Each row is a point on a landscape with many valleys, with its height.
A ball rolls from a point to whichever of its 4 nearest points has the largest drop for the distance, and stops where none of them is lower. Distance is the straight distance between rows; heights are no part of it.
j_14 h=52.1: [-1.78,-2.39,+3.19,-0.05,-3.68,+0.98,-1.75,+4.59,-0.76,-1.70,+0.09,-1.17,-1.00,+0.93,-0.89,-0.04,+0.04,-1.45,+1.42,+2.88,+1.13,+1.12,-0.90,+0.05]
j_571 h=34.3: [+3.21,+1.38,+0.45,+2.45,+1.98,-4.21,-0.08,-3.92,-1.07,+2.88,-1.91,+1.14,+5.32,+1.70,-1.39,+2.79,+1.62,+0.18,-0.94,-0.40,+4.36,+0.05,-1.05,+2.17]
j_676 h=8.2: [-3.05,+2.86,+0.59,-0.58,+1.87,+2.50,+2.41,+0.08,-0.62,-1.11,+3.23,-1.09,+0.37,-1.78,-2.32,-3.13,-0.08,+1.44,+0.75,+0.48,-2.26,-2.33,+1.14,-4.46]
j_555 h=8.1: [+0.33,-2.95,+2.31,+0.91,-4.59,-1.50,-3.50,+3.11,-0.74,-1.44,-1.63,-1.04,-1.23,-0.36,+2.45,+3.02,-0.21,+0.92,-0.20,+2.20,+1.61,+2.27,-0.24,+1.73]
j_825 h=32.4: [-1.35,+1.29,-0.96,-1.41,+1.74,+0.90,+1.58,+1.57,-0.01,+0.09,+1.42,-1.28,-0.37,-1.24,-1.27,-2.20,-1.81,+0.75,+1.19,-0.91,-3.27,-1.75,+1.01,-3.54]
j_410 h=10.8: [+2.98,+0.56,-1.84,+1.25,+3.15,-2.26,+0.99,-1.68,+2.01,+3.45,-0.10,+1.60,+0.73,+2.69,-0.55,-0.06,-0.65,-1.38,-0.59,-3.65,+0.87,+0.25,-4.07,+1.55]
j_977 h=51.0: [+0.16,+1.87,-2.11,-1.26,+2.77,+1.50,+1.61,-0.33,+2.18,+0.58,+1.19,-0.96,-2.77,-1.77,-0.06,-2.50,-2.31,+1.93,-0.10,-1.90,-3.51,-1.08,-1.24,-2.47]
j_101 h=24.9: [+0.72,-0.06,-2.06,-0.03,+1.15,-0.37,+0.75,+0.86,-0.32,+1.13,-0.54,+0.74,-0.28,+0.71,+0.12,-1.55,-2.22,-1.48,+1.10,-2.74,-2.44,-0.31,+0.26,-1.11]
j_76 h=60.2: [-3.06,-0.89,+1.77,-0.03,-1.62,+2.30,-0.02,+4.16,-0.97,-1.41,+1.16,-1.44,+0.31,+0.65,-1.90,-1.41,+0.06,-2.53,+1.52,+2.78,+0.24,-0.06,+0.71,-1.12]
j_672 h=76.1: [+0.09,-0.47,+0.00,+1.64,-0.55,-2.41,-2.86,-3.41,-0.54,+0.42,-2.32,+0.99,+2.43,+0.29,+1.48,+5.34,+2.07,-0.77,-2.45,+2.24,+4.64,+1.72,+2.21,+5.27]
j_181 h=36.6: [+3.50,+0.74,-0.64,+1.67,+2.12,-4.11,+0.34,-2.90,-0.16,+2.94,-1.72,+1.83,+3.93,+2.20,-1.02,+1.54,+0.85,-0.83,-0.69,-2.57,+2.65,+0.56,-2.54,+1.92]
j_603 h=22.5: [-1.83,+2.87,+0.04,-0.87,+1.52,+1.82,+2.84,-0.30,-0.21,-0.87,+3.34,-1.97,-0.59,-2.57,-2.15,-2.96,-0.35,+3.20,+0.24,-0.01,-2.60,-2.39,+0.57,-4.42]
j_746 h=62.9: [-1.83,-0.88,-0.04,-1.23,-0.44,+1.22,+1.02,+2.94,-1.15,-0.38,+0.22,-1.15,+0.15,+0.90,-0.66,-1.86,-1.12,-2.15,+2.45,+0.50,-1.52,-0.51,+1.13,-1.59]
j_803 h=57.1: [+0.67,-0.75,+0.43,+1.76,-0.16,-3.05,-1.90,-3.50,-1.15,+0.78,-2.52,+1.37,+3.85,+0.83,+0.78,+4.81,+2.31,-0.79,-1.15,+1.08,+4.33,+1.22,+1.27,+4.76]
j_637 h=11.9: [+0.99,-3.29,+1.43,-0.05,-4.19,-1.49,-3.26,+2.38,-0.87,-1.25,-2.03,-0.85,-0.89,+0.58,+2.30,+2.55,+0.19,-0.38,+0.43,+1.99,+1.52,+2.35,+0.32,+1.90]
j_856 h=38.1: [-0.81,+0.65,-1.79,-1.08,+0.45,+1.28,+1.65,+1.67,-0.50,+0.52,+0.15,-0.99,-0.30,-0.11,-0.45,-1.81,-2.42,-1.43,+1.80,-1.08,-2.52,-1.15,+0.84,-1.89]
j_912 h=26.3: [-1.39,+1.92,-1.09,-1.26,+1.94,+1.54,+1.89,+0.66,+0.33,-0.06,+1.85,-1.60,-0.97,-1.38,-1.50,-2.96,-2.00,+1.22,+1.11,-0.84,-3.02,-1.74,+0.77,-3.59]
j_454 h=7.2: [+1.08,-2.73,+0.47,-0.87,-3.20,-1.34,-2.07,+0.55,-1.09,-0.19,-2.44,+0.46,+0.24,+1.23,+2.56,+1.89,+0.10,-2.16,+0.53,+0.62,+1.28,+1.34,+1.19,+2.64]
j_436 h=41.9: [+2.57,-0.16,-1.54,+1.38,+1.11,-3.18,-0.54,-2.29,-0.09,+2.53,-1.57,+2.80,+2.67,+2.18,-0.20,+0.91,+0.77,-1.67,-0.28,-2.81,+1.94,+0.30,-1.13,+1.88]
j_640 h=21.9: [-3.56,+3.02,+2.19,+1.64,+0.86,+3.32,+2.30,-2.29,-0.65,-1.71,+5.05,+0.77,+0.54,-2.17,-1.94,-3.05,+2.03,+2.47,-1.07,+0.71,-0.55,-3.82,+2.28,-2.76]
j_826 h=18.0: [-4.04,+2.77,+1.65,+0.51,+0.34,+3.01,+2.19,-0.25,-0.56,-1.18,+3.82,-0.21,+0.81,-1.16,-2.49,-3.14,+1.27,+0.45,-0.39,+1.80,-1.08,-2.68,+2.71,-3.15]
j_88 h=76.4: [+2.60,-0.39,-0.41,+1.77,+0.68,-3.47,-0.39,-2.77,-0.83,+1.76,-2.16,+2.13,+3.05,+2.58,+0.54,+2.05,+1.35,-1.70,-0.26,-2.18,+2.46,-0.02,-0.62,+2.61]
j_431 h=53.7: [-1.16,-2.10,+2.00,-0.54,-2.96,+1.09,-1.21,+4.03,-1.18,-1.61,-0.65,-1.33,-0.49,+0.56,-0.28,-0.42,-0.27,-2.53,+1.94,+1.88,+0.47,+0.88,-0.19,-0.04]
j_75 h=40.5: [-5.75,+1.44,+2.81,+1.12,-0.18,+3.99,+1.46,+1.13,+0.23,-2.01,+3.83,+0.06,+0.20,+0.00,-2.57,-3.18,+1.80,-1.06,+0.18,+3.75,-0.06,-1.89,+1.97,-1.43]
j_644 h=25.2: [+0.34,-0.08,-2.32,-0.67,+0.65,-0.12,+0.65,+1.44,-0.34,+1.47,-0.59,+0.79,+0.13,+0.87,+0.29,-1.96,-2.05,-1.99,+1.39,-2.24,-2.26,-0.31,+0.10,-1.03]
j_358 h=34.0: [-0.45,-0.24,-1.37,-1.72,-0.04,+0.61,+0.77,+2.48,-0.95,+0.81,-0.66,-0.35,+0.23,+0.50,-0.21,-1.80,-1.78,-2.00,+2.38,-1.04,-2.29,-0.76,+1.25,-0.82]
j_777 h=70.1: [+1.77,-1.11,-0.53,+1.35,-0.60,-3.38,-1.77,-2.77,-1.37,+1.33,-2.79,+2.19,+2.99,+1.96,+1.41,+3.15,+2.06,-1.75,-0.86,-0.27,+3.81,+0.64,+0.98,+3.77]
j_698 h=45.4: [+0.76,+1.26,-3.00,-1.57,+3.90,+1.70,+1.18,-1.03,+4.42,+0.61,+1.43,+0.30,-3.29,-0.59,+0.24,-1.72,-1.95,+1.42,-1.89,-2.25,-2.26,+0.50,-3.15,+0.20]
j_469 h=12.0: [+0.55,-2.20,+1.24,+2.44,-3.97,-3.01,-4.96,+2.13,-0.09,-1.33,-1.80,-1.36,-1.77,-1.34,+2.89,+5.39,-1.23,+2.92,-1.22,+2.30,+1.88,+2.51,+0.34,+1.12]
j_707 h=70.3: [+0.63,+0.97,-2.60,-1.57,+3.10,+1.63,+1.86,-0.48,+2.99,+0.67,+0.84,+0.08,-3.05,-0.78,-0.06,-1.84,-2.35,+1.80,-1.25,-2.16,-3.54,-0.32,-1.86,-1.27]
j_148 h=43.5: [-1.79,+3.85,+1.38,-0.02,+1.83,+2.90,+2.41,-1.59,+0.25,-1.05,+3.93,-1.27,-0.80,-3.16,-2.64,-2.55,+0.94,+4.34,-0.82,+0.03,-2.24,-2.70,+0.51,-4.81]
j_63 h=48.1: [+1.69,+1.06,-0.08,+1.48,+1.21,-4.22,-0.45,-3.33,-1.32,+1.76,-2.23,+0.69,+5.57,+1.19,-0.84,+4.13,+2.12,+0.12,-0.79,+0.12,+3.85,+0.56,-0.25,+2.81]
j_643 h=71.1: [+0.89,-1.68,-0.37,+1.38,-0.91,-2.64,-2.31,-2.78,-1.33,+0.49,-2.49,+1.74,+2.51,+1.15,+2.22,+4.42,+2.14,-1.24,-1.44,+0.94,+3.89,+1.76,+1.77,+4.46]
j_452 h=54.2: [+0.89,+0.44,+0.52,+1.83,+0.78,-3.49,-1.12,-4.03,-1.30,+1.46,-2.63,+0.88,+4.69,+1.08,-0.30,+5.45,+2.73,-0.78,-1.67,+1.46,+4.68,+0.73,+0.94,+3.83]
j_656 h=2.9: [+0.22,-3.43,+2.54,+1.33,-4.65,-1.18,-4.16,+3.35,-0.37,-1.33,-1.57,-1.31,-1.32,-0.03,+1.43,+3.04,+0.07,+0.69,+0.39,+2.49,+1.90,+2.49,-0.23,+0.99]
j_224 h=40.7: [-0.34,+1.99,-1.63,-0.75,+2.05,+1.61,+1.52,+1.14,+0.79,+0.49,+1.11,-0.97,-1.06,-1.05,-1.10,-1.99,-2.25,+1.17,+0.97,-1.40,-3.27,-0.90,-0.13,-2.68]
j_235 h=10.7: [+0.64,-2.56,+0.59,+1.54,-3.44,-2.25,-3.98,-0.34,-0.10,-0.33,-2.28,-0.01,-0.80,-0.49,+2.74,+4.97,+0.04,+1.03,-1.78,+2.36,+2.87,+2.56,+1.34,+4.12]
j_121 h=23.5: [-4.63,+3.08,+1.92,+0.95,+0.57,+3.91,+2.53,-1.42,-0.55,-1.81,+4.39,-0.04,+0.98,-1.38,-2.24,-3.42,+2.39,+1.05,-0.82,+2.02,-0.71,-3.14,+2.52,-2.81]
j_442 h=34.4: [-5.23,+1.99,+2.44,+1.57,+0.48,+3.79,+1.72,-0.86,-0.22,-2.21,+4.25,+0.76,+0.16,-1.11,-2.29,-3.36,+2.07,+0.06,-0.85,+2.96,-0.54,-2.57,+2.45,-1.04]
j_848 h=70.7: [-2.31,-1.67,+2.06,-0.53,-2.01,+1.24,-0.46,+4.16,-1.19,-1.75,+0.10,-1.22,-0.45,+0.83,-0.70,-0.93,+0.08,-2.54,+1.82,+2.15,+0.25,+0.54,+0.38,-0.78]
j_349 h=13.8: [+0.91,-2.37,-0.92,-0.79,-1.57,-0.79,-0.80,+1.33,-1.64,+0.89,-2.28,+0.90,+0.66,+1.26,+1.24,+0.10,-0.58,-3.00,+1.14,-0.79,-0.03,+0.42,+1.06,+0.90]
j_227 h=28.6: [-4.47,+1.92,+1.84,+0.02,+0.57,+3.25,+1.39,+0.93,-0.56,-1.59,+3.33,-0.88,+0.82,-0.17,-2.50,-3.23,+1.07,-0.71,+0.85,+2.78,-0.49,-1.89,+2.27,-2.51]
j_860 h=9.9: [+0.63,+1.99,+0.15,-2.82,+2.19,+3.39,+2.69,-2.15,+2.61,-1.14,+2.10,-1.31,-4.46,-3.98,-0.58,-1.34,+0.21,+5.76,-1.20,-0.30,-2.93,-0.57,-1.82,-2.39]
j_486 h=13.3: [+0.82,-2.53,+1.08,+1.91,-3.26,-2.65,-4.55,+0.89,+0.03,-0.68,-2.24,-0.52,-1.59,-1.22,+3.11,+5.02,-0.69,+1.74,-2.07,+2.35,+2.18,+2.64,+1.23,+3.13]
j_655 h=12.1: [+3.69,+1.01,+0.03,+2.06,+1.78,-4.00,+0.69,-3.08,-0.91,+2.90,-1.41,+1.45,+4.43,+2.35,-1.80,+2.08,+1.55,-0.14,-0.65,-1.16,+2.66,+0.06,-2.27,+2.19]
j_545 h=6.7: [+1.19,+1.22,+0.50,-4.31,+2.10,+4.70,+2.35,-2.29,+2.95,-2.15,+1.21,-1.09,-4.62,-4.75,+0.52,-1.01,+1.51,+5.52,-1.61,-0.47,-2.72,-0.17,-1.78,-2.15]
j_412 h=17.6: [-0.08,+2.61,+1.15,-1.45,+2.25,+2.75,+2.39,-1.40,+1.61,-1.14,+2.63,-1.57,-2.82,-4.34,-1.56,-2.33,-0.05,+5.77,-0.95,-0.02,-2.79,-1.78,-1.06,-4.24]
j_562 h=36.3: [+2.83,+1.07,-0.29,+1.93,+1.38,-4.01,+0.16,-3.48,-1.35,+2.55,-1.66,+1.80,+4.36,+1.84,-1.05,+3.02,+1.83,-0.83,-0.84,-1.28,+3.33,-0.21,-1.63,+2.02]
j_642 h=30.4: [-0.09,-1.62,+0.43,-1.31,-2.47,+0.03,-0.62,+2.95,-1.51,-0.36,-0.92,-0.26,+0.10,+1.23,+0.85,-0.71,-0.30,-3.09,+1.98,+0.43,+0.48,+0.51,+1.11,+0.44]
j_768 h=16.8: [+1.35,-1.36,-1.90,-0.18,-0.52,-1.45,-0.21,-0.19,-1.21,+1.11,-1.91,+1.94,+1.05,+1.81,+0.88,-0.28,-0.42,-3.24,+0.63,-2.22,+0.21,+0.00,+0.49,+1.08]
j_982 h=58.9: [+1.76,-0.21,-0.22,+1.72,+0.12,-3.57,-1.22,-2.94,-1.39,+1.23,-2.42,+1.60,+4.18,+1.43,+0.60,+3.80,+2.14,-1.38,-1.02,+0.29,+4.15,+0.82,+0.66,+3.43]
j_123 h=11.6: [+1.13,-2.82,+2.09,+1.66,-4.47,-2.34,-4.91,+1.91,-0.32,-1.77,-2.06,-1.69,-1.80,-1.12,+2.72,+3.84,-0.76,+1.84,-0.77,+2.02,+1.83,+2.64,+0.04,+2.26]
j_503 h=33.1: [-0.23,-2.72,+2.93,+0.70,-4.54,+0.18,-2.34,+4.31,-1.15,-1.70,-1.08,-1.31,-0.77,+0.64,+0.57,+1.15,+0.37,-1.00,+1.33,+2.38,+1.69,+1.55,-0.72,+0.18]
j_528 h=24.0: [-3.41,+0.91,+1.09,-0.28,-0.47,+2.76,+1.67,+2.20,-1.33,-1.44,+2.37,-1.64,+0.27,+0.36,-2.29,-2.85,+0.22,-1.24,+1.65,+2.47,-0.64,-1.43,+1.78,-2.19]
j_243 h=5.7: [+1.63,-3.05,+0.78,+0.78,-3.51,-1.92,-3.46,+0.57,-0.49,-0.94,-2.52,+0.35,-0.90,+0.35,+3.09,+3.92,+0.65,-0.12,-0.57,+1.51,+2.32,+2.53,+0.83,+3.33]
j_909 h=19.0: [+1.41,-0.61,-1.96,+0.31,+0.39,-1.75,+0.36,-0.30,-0.48,+1.77,-1.35,+1.73,+0.78,+2.08,+1.26,-0.10,-1.32,-2.38,+0.86,-2.71,-0.19,+0.00,-0.25,+0.90]
j_367 h=10.6: [-2.77,+1.17,+1.02,-0.65,-0.18,+2.52,+1.90,+1.59,-1.06,-0.97,+2.24,-1.58,+0.39,-0.46,-2.14,-3.08,-0.23,-1.04,+1.71,+1.53,-1.68,-1.90,+1.76,-2.45]
j_434 h=28.3: [+1.35,+0.62,-2.54,+0.16,+2.99,-0.91,+1.05,-0.81,+1.99,+2.44,-0.21,+1.71,-0.81,+1.64,-0.01,-1.66,-1.58,-0.72,-0.47,-3.15,-1.17,-0.07,-2.39,+0.26]
j_546 h=13.9: [-3.51,+2.75,+1.53,+0.49,+1.20,+2.70,+1.91,-0.52,-0.65,-1.47,+3.51,-0.78,+0.57,-1.81,-2.94,-3.05,+0.47,+1.76,-0.06,+1.26,-1.50,-3.16,+2.04,-3.96]
j_727 h=35.2: [+1.46,+0.61,-2.75,-0.56,+3.64,+0.19,+1.13,-0.63,+3.79,+1.90,+1.12,+1.06,-2.38,+1.09,+0.00,-1.58,-1.48,+0.05,-1.20,-2.98,-1.35,+0.26,-3.38,+0.98]
j_559 h=48.4: [-0.95,-0.01,-0.86,-0.76,+0.07,+1.19,+0.96,+2.44,-1.44,+0.06,+0.25,-1.09,+0.48,+0.63,-0.62,-2.16,-0.99,-1.89,+2.44,+0.25,-2.02,-1.02,+1.43,-1.79]
j_502 h=12.8: [+0.35,+1.89,-1.32,-2.25,+2.77,+2.39,+1.94,-0.94,+3.28,-0.55,+1.92,-1.33,-4.26,-2.65,-0.23,-1.86,-1.36,+3.79,-1.22,-0.72,-3.51,-0.48,-1.80,-2.33]
j_961 h=14.8: [+0.42,+1.76,-1.11,-3.09,+2.87,+2.66,+2.03,-1.44,+3.13,-1.02,+1.53,-1.69,-3.93,-2.76,+0.36,-1.72,-1.15,+4.03,-1.16,-0.83,-3.34,-0.09,-1.91,-2.31]
j_359 h=40.1: [-1.77,+0.99,-0.20,-1.44,-0.02,+1.76,+1.54,+2.67,-1.13,+0.18,+1.17,-1.41,-0.34,+0.34,-1.08,-2.52,-0.89,-1.76,+2.19,+0.49,-2.04,-1.29,+1.14,-2.19]
j_685 h=76.7: [+0.67,-2.21,-0.09,+1.10,-1.63,-2.49,-3.35,-1.92,-0.04,+0.00,-2.51,+1.06,+0.89,-0.21,+2.53,+5.60,+1.38,-0.18,-1.68,+1.29,+3.99,+2.26,+2.10,+5.26]
j_451 h=22.9: [-1.53,+1.53,-0.09,-1.15,+0.65,+1.73,+1.91,+1.55,-0.67,-0.49,+1.57,-1.18,+0.48,-1.14,-1.78,-2.41,-1.16,-0.28,+1.37,-0.15,-2.84,-1.92,+1.22,-2.94]
j_857 h=7.5: [+1.32,-2.88,+1.28,-0.05,-3.80,-1.37,-3.19,+1.92,-1.52,-1.08,-2.68,-0.34,-0.59,+0.14,+2.44,+2.51,+0.01,-1.28,+0.03,+1.21,+1.76,+2.16,+0.76,+2.76]
j_480 h=10.2: [+1.13,-2.25,-0.50,-0.29,-2.28,-1.14,-1.05,-0.02,-1.96,-0.05,-2.30,+1.16,+0.70,+1.06,+2.34,+1.70,+0.33,-2.34,+0.79,-0.55,+0.97,+0.73,+1.28,+2.39]
j_507 h=86.7: [+1.75,-1.41,-0.77,+1.09,-0.43,-2.45,-1.26,-2.49,-1.05,+1.22,-2.78,+2.17,+2.86,+1.79,+1.39,+2.16,+1.31,-2.45,-0.88,-1.08,+2.16,+0.53,+0.40,+3.10]
j_384 h=14.7: [+0.41,-3.06,+2.79,+0.67,-4.93,-1.21,-3.23,+3.59,-1.08,-1.61,-1.38,-1.06,-0.61,+0.29,+1.12,+1.73,+0.14,-0.18,+0.68,+2.30,+1.60,+2.33,-0.91,+0.92]
j_834 h=45.3: [-0.36,-1.02,-0.90,-1.17,-1.25,+0.28,+0.14,+2.53,-1.29,+0.04,-0.68,-0.09,+0.22,+1.00,+0.54,-0.95,-1.20,-2.92,+2.39,-0.64,-0.70,+0.03,+1.29,-0.42]
j_206 h=23.1: [+2.03,+0.02,-2.62,+0.49,+1.69,-1.64,+0.90,-1.04,+0.80,+2.54,-0.77,+1.90,+0.60,+2.25,+0.31,-0.73,-1.23,-1.64,-0.39,-3.61,-0.74,-0.39,-2.02,+0.58]
j_565 h=22.3: [+1.07,-0.38,-2.04,-0.13,+1.28,-1.09,+0.95,+0.30,+0.38,+1.67,-0.69,+1.24,-0.12,+1.09,+0.81,-1.37,-1.95,-1.68,+1.06,-2.92,-1.96,-0.37,-0.36,-0.31]
j_899 h=14.9: [+1.03,+1.19,-1.15,-4.44,+3.02,+4.55,+2.26,-2.70,+4.04,-1.34,+0.97,-1.01,-4.95,-2.75,+0.56,-1.09,+0.23,+4.81,-1.97,-0.47,-2.47,-0.13,-1.64,-1.29]
j_750 h=42.1: [-4.83,+0.68,+2.18,+1.27,-0.08,+3.26,+0.49,+2.69,-0.52,-2.46,+3.14,-0.65,-0.20,+0.70,-2.65,-2.62,+1.59,-1.71,+0.81,+3.61,+0.02,-0.73,+0.98,-0.65]
j_771 h=18.4: [-0.31,-2.65,+3.64,+1.06,-4.64,-0.70,-3.17,+4.23,-0.81,-1.92,-0.28,-1.28,-1.43,+0.31,+0.46,+2.36,-0.03,+0.08,+1.11,+2.36,+1.61,+2.36,-1.16,+0.25]
j_847 h=9.3: [+0.56,-2.93,+2.60,+1.88,-4.86,-2.25,-5.14,+3.14,-0.24,-1.77,-1.59,-1.82,-1.18,-0.65,+2.14,+3.98,-0.37,+2.29,-0.17,+2.36,+1.67,+2.89,-0.86,+0.58]
j_104 h=80.0: [+1.44,-1.90,-0.44,+0.21,-1.62,-2.05,-1.75,-2.04,-1.12,+0.27,-2.83,+2.12,+1.67,+1.47,+2.47,+2.50,+1.24,-1.62,-0.42,-0.04,+3.19,+1.18,+1.40,+3.39]
j_956 h=36.1: [-4.60,+2.94,+2.26,+2.30,+0.28,+4.68,+2.27,-2.52,-0.33,-2.35,+4.91,+1.30,+0.40,-1.89,-1.64,-3.31,+2.70,+1.08,-2.06,+2.05,-0.26,-3.36,+3.17,-1.91]
j_687 h=53.9: [+1.06,-1.98,-0.07,+0.36,-1.82,-2.56,-2.70,-1.93,-0.76,+0.16,-2.56,+1.07,+1.26,+0.78,+2.82,+3.89,+1.48,-1.00,-1.17,+1.31,+3.52,+1.93,+1.81,+4.31]
j_427 h=29.8: [+0.03,+0.49,-1.79,-0.79,+0.78,+0.12,+1.17,+1.31,+0.03,+1.33,-0.49,-0.27,-0.88,-0.02,-0.17,-1.99,-1.85,-1.20,+1.25,-2.16,-3.01,-0.45,+0.18,-1.61]
j_453 h=11.3: [+0.78,+2.17,+0.36,-2.21,+1.91,+3.07,+2.56,-1.89,+2.08,-1.08,+2.29,-1.92,-3.49,-4.30,-1.06,-2.08,+0.51,+5.93,-1.10,+0.15,-2.90,-0.71,-2.15,-2.88]
j_294 h=39.6: [-0.63,+3.09,+1.45,-0.75,+1.77,+2.67,+2.69,-1.58,+0.68,-1.62,+3.49,-1.74,-0.96,-3.88,-1.93,-2.47,+0.69,+5.33,-0.82,+0.23,-2.28,-2.51,-0.85,-5.18]
j_215 h=13.0: [-0.31,+1.99,-0.91,-2.39,+2.09,+2.35,+2.57,-1.32,+2.51,-0.91,+2.46,-1.93,-3.20,-3.47,-0.65,-1.65,-0.53,+4.26,-0.76,-0.76,-3.53,-0.64,-1.43,-3.38]
j_843 h=40.3: [+0.77,+1.35,-2.17,-2.80,+3.68,+2.34,+1.71,-1.28,+4.69,+0.05,+1.28,-0.50,-3.94,-1.63,+0.80,-1.74,-1.13,+2.51,-1.37,-1.04,-2.73,+0.34,-2.67,-0.45]
j_49 h=43.3: [-2.37,+0.06,+0.93,-0.87,-0.82,+2.09,+1.04,+2.86,-1.35,-0.63,+1.36,-1.60,+0.66,+0.93,-1.45,-2.16,-0.20,-2.25,+1.81,+1.42,-1.17,-0.95,+1.29,-1.64]
j_804 h=48.2: [+2.73,+2.02,+0.55,+2.01,+1.68,-4.40,+0.00,-3.66,-1.67,+2.00,-2.29,+0.34,+5.38,+0.27,-2.16,+4.11,+2.06,+0.32,-1.10,+0.53,+3.76,+0.17,-0.49,+1.76]
j_352 h=24.5: [-0.28,+2.15,-1.13,-1.71,+2.43,+1.71,+1.92,-0.01,+1.81,+0.06,+1.78,-1.53,-2.10,-2.28,-0.63,-2.51,-1.82,+3.40,-0.21,-0.84,-3.86,-0.88,-0.70,-3.52]
j_476 h=55.7: [+2.33,+0.57,-0.10,+1.89,+1.35,-3.58,-1.14,-3.27,-1.29,+1.91,-2.16,+1.80,+4.32,+2.41,-0.42,+2.43,+1.51,-1.16,-0.81,-2.10,+3.20,+0.28,-1.10,+2.40]
j_342 h=18.1: [-3.65,+3.23,+2.12,+1.33,+0.71,+3.21,+2.32,-2.01,-0.51,-1.42,+4.72,-0.32,+0.68,-1.72,-2.44,-3.13,+2.02,+2.43,-0.53,+1.08,-1.17,-3.22,+1.67,-3.50]
j_784 h=31.7: [+0.48,+1.27,-2.28,-3.32,+3.54,+2.57,+1.76,-2.23,+4.52,-0.25,+1.14,-0.54,-4.72,-1.01,+0.95,-1.02,-0.82,+2.59,-2.23,-1.39,-2.43,+0.30,-3.21,-0.12]
j_697 h=60.1: [+0.80,+1.01,-2.96,-0.82,+3.17,+0.68,+1.41,-0.50,+2.88,+1.14,+0.53,+0.12,-2.46,-0.04,+0.33,-2.15,-2.17,+0.63,-0.70,-2.33,-2.43,+0.40,-1.79,-0.88]
j_343 h=12.7: [+0.84,-2.36,+1.48,+2.54,-3.92,-3.15,-4.60,+1.60,+0.29,-0.91,-1.88,-0.91,-1.88,-1.79,+3.15,+5.38,-1.32,+2.49,-1.57,+2.13,+2.75,+2.70,+0.45,+2.18]
j_965 h=23.2: [+0.10,-2.77,+1.37,-0.67,-3.11,-0.44,-1.74,+2.89,-1.60,-1.12,-1.59,-0.68,-0.38,+0.49,+1.62,+0.50,-0.07,-1.72,+1.57,+1.56,+1.18,+1.22,+0.44,+1.24]
j_563 h=20.9: [+2.30,-0.84,-1.47,+0.64,+0.27,-2.18,-0.06,-0.35,-1.07,+1.63,-2.01,+2.35,+0.99,+1.97,+0.99,+0.53,-0.14,-2.56,+0.51,-3.09,+0.63,-0.25,-0.05,+1.19]
j_890 h=10.0: [+2.90,+0.55,-1.04,+1.71,+1.74,-2.81,+0.46,-1.93,+0.72,+2.83,-0.93,+2.33,+2.36,+2.45,-1.05,+0.13,+0.61,-1.16,-0.39,-3.40,+1.79,-0.03,-3.15,+1.38]
j_299 h=13.6: [+0.94,-2.81,+0.61,-0.66,-3.19,+0.01,-1.84,+2.41,-1.29,-1.01,-2.12,-0.18,-0.02,+1.41,+1.54,+0.86,+0.19,-2.42,+1.29,+0.48,+0.96,+1.52,+0.68,+1.39]
j_592 h=14.2: [-2.31,+2.15,+0.26,-0.51,+1.32,+2.29,+2.43,+0.61,-0.30,-0.54,+2.75,-1.51,+0.34,-1.20,-1.92,-2.74,-1.07,+0.92,+1.07,+0.55,-2.70,-2.10,+1.65,-4.01]
j_316 h=32.2: [+2.91,+0.20,-0.80,+1.64,+1.80,-3.24,+0.22,-2.37,+0.26,+2.64,-1.23,+2.26,+3.08,+2.30,-0.56,+0.90,+0.59,-1.00,-0.42,-3.08,+2.49,+0.13,-2.50,+1.73]
j_817 h=1.6: [+1.01,-3.23,+0.13,+0.57,-3.57,-1.92,-2.69,+0.09,-0.86,-0.63,-2.61,+0.65,+0.30,+0.31,+2.98,+3.33,+0.53,-1.24,-0.61,+0.90,+2.22,+2.38,+1.09,+3.13]
j_749 h=49.8: [+0.75,+0.58,-2.69,-0.56,+2.49,-0.20,+1.20,+0.20,+1.59,+1.57,+0.34,+0.57,-1.73,+0.22,-0.31,-2.62,-2.30,+0.28,+0.14,-2.72,-3.00,-0.56,-1.68,-1.15]
j_895 h=11.2: [+2.01,-0.03,-2.03,+1.48,+1.69,-2.15,+0.13,-1.64,+0.03,+2.44,-1.28,+2.35,+1.43,+2.18,-0.24,+0.40,-0.12,-1.42,+0.01,-2.96,+0.76,+0.33,-1.77,+1.68]
j_598 h=12.9: [+0.86,+1.14,-2.28,-4.51,+3.70,+3.79,+2.04,-2.89,+4.58,-1.13,+1.34,-0.74,-4.88,-2.11,+1.04,-1.03,+0.15,+3.50,-1.73,-0.92,-2.71,+0.57,-1.94,-0.16]
j_43 h=24.6: [+1.40,-0.21,-3.02,+0.19,+1.55,-1.10,+0.94,+0.03,+0.82,+1.89,-0.43,+1.97,-0.55,+1.76,+0.47,-1.41,-1.97,-1.66,+0.27,-2.75,-1.85,-0.01,-1.03,+0.03]
j_966 h=51.1: [-3.56,-1.12,+2.74,+0.20,-1.43,+2.37,-0.27,+4.39,-0.71,-1.77,+1.65,-0.94,-0.49,+1.33,-2.08,-1.79,+1.19,-2.41,+1.85,+3.35,+0.91,-0.36,-0.18,-0.89]
j_117 h=14.1: [+0.94,-2.09,-0.31,-0.67,-2.44,-0.41,-1.01,+1.42,-1.75,-0.14,-1.96,+0.51,+0.50,+1.37,+1.26,+0.57,-0.13,-2.96,+1.26,+0.00,+0.69,+1.46,+1.00,+1.40]
j_763 h=22.8: [+2.29,-0.59,-1.75,+1.25,+0.82,-2.74,-0.21,-1.54,-0.71,+1.96,-1.49,+2.63,+1.50,+2.16,+0.80,+0.00,-0.36,-2.20,+0.38,-3.33,+0.24,+0.06,-0.43,+1.17]
j_98 h=73.5: [-1.45,-0.89,+0.50,-1.16,-1.98,+1.23,+0.02,+3.62,-1.53,-0.70,-0.23,-1.28,+0.34,+0.72,-0.57,-1.66,-0.78,-2.49,+2.32,+1.02,-0.51,+0.03,+0.98,-0.91]

Where does a ball stop that starts at each point below?
j_727 -> j_890
j_956 -> j_676
j_982 -> j_655
j_672 -> j_655
j_442 -> j_676
j_352 -> j_545
j_294 -> j_545
j_966 -> j_367
j_749 -> j_890
j_121 -> j_676
j_88 -> j_890
j_746 -> j_676

Call two points neighbours if one is among the 4 nearest of the other. Go from one point of each pair to the other, from neighbour to neighbour, staying as low as possible. Name the highest point that can't be avoided.
j_890 and j_598 -> j_359
j_676 and j_502 -> j_294
j_656 and j_890 -> j_563
j_817 and j_656 -> j_637
j_817 and j_655 -> j_181
j_598 and j_545 -> j_961
j_676 and j_367 -> j_451
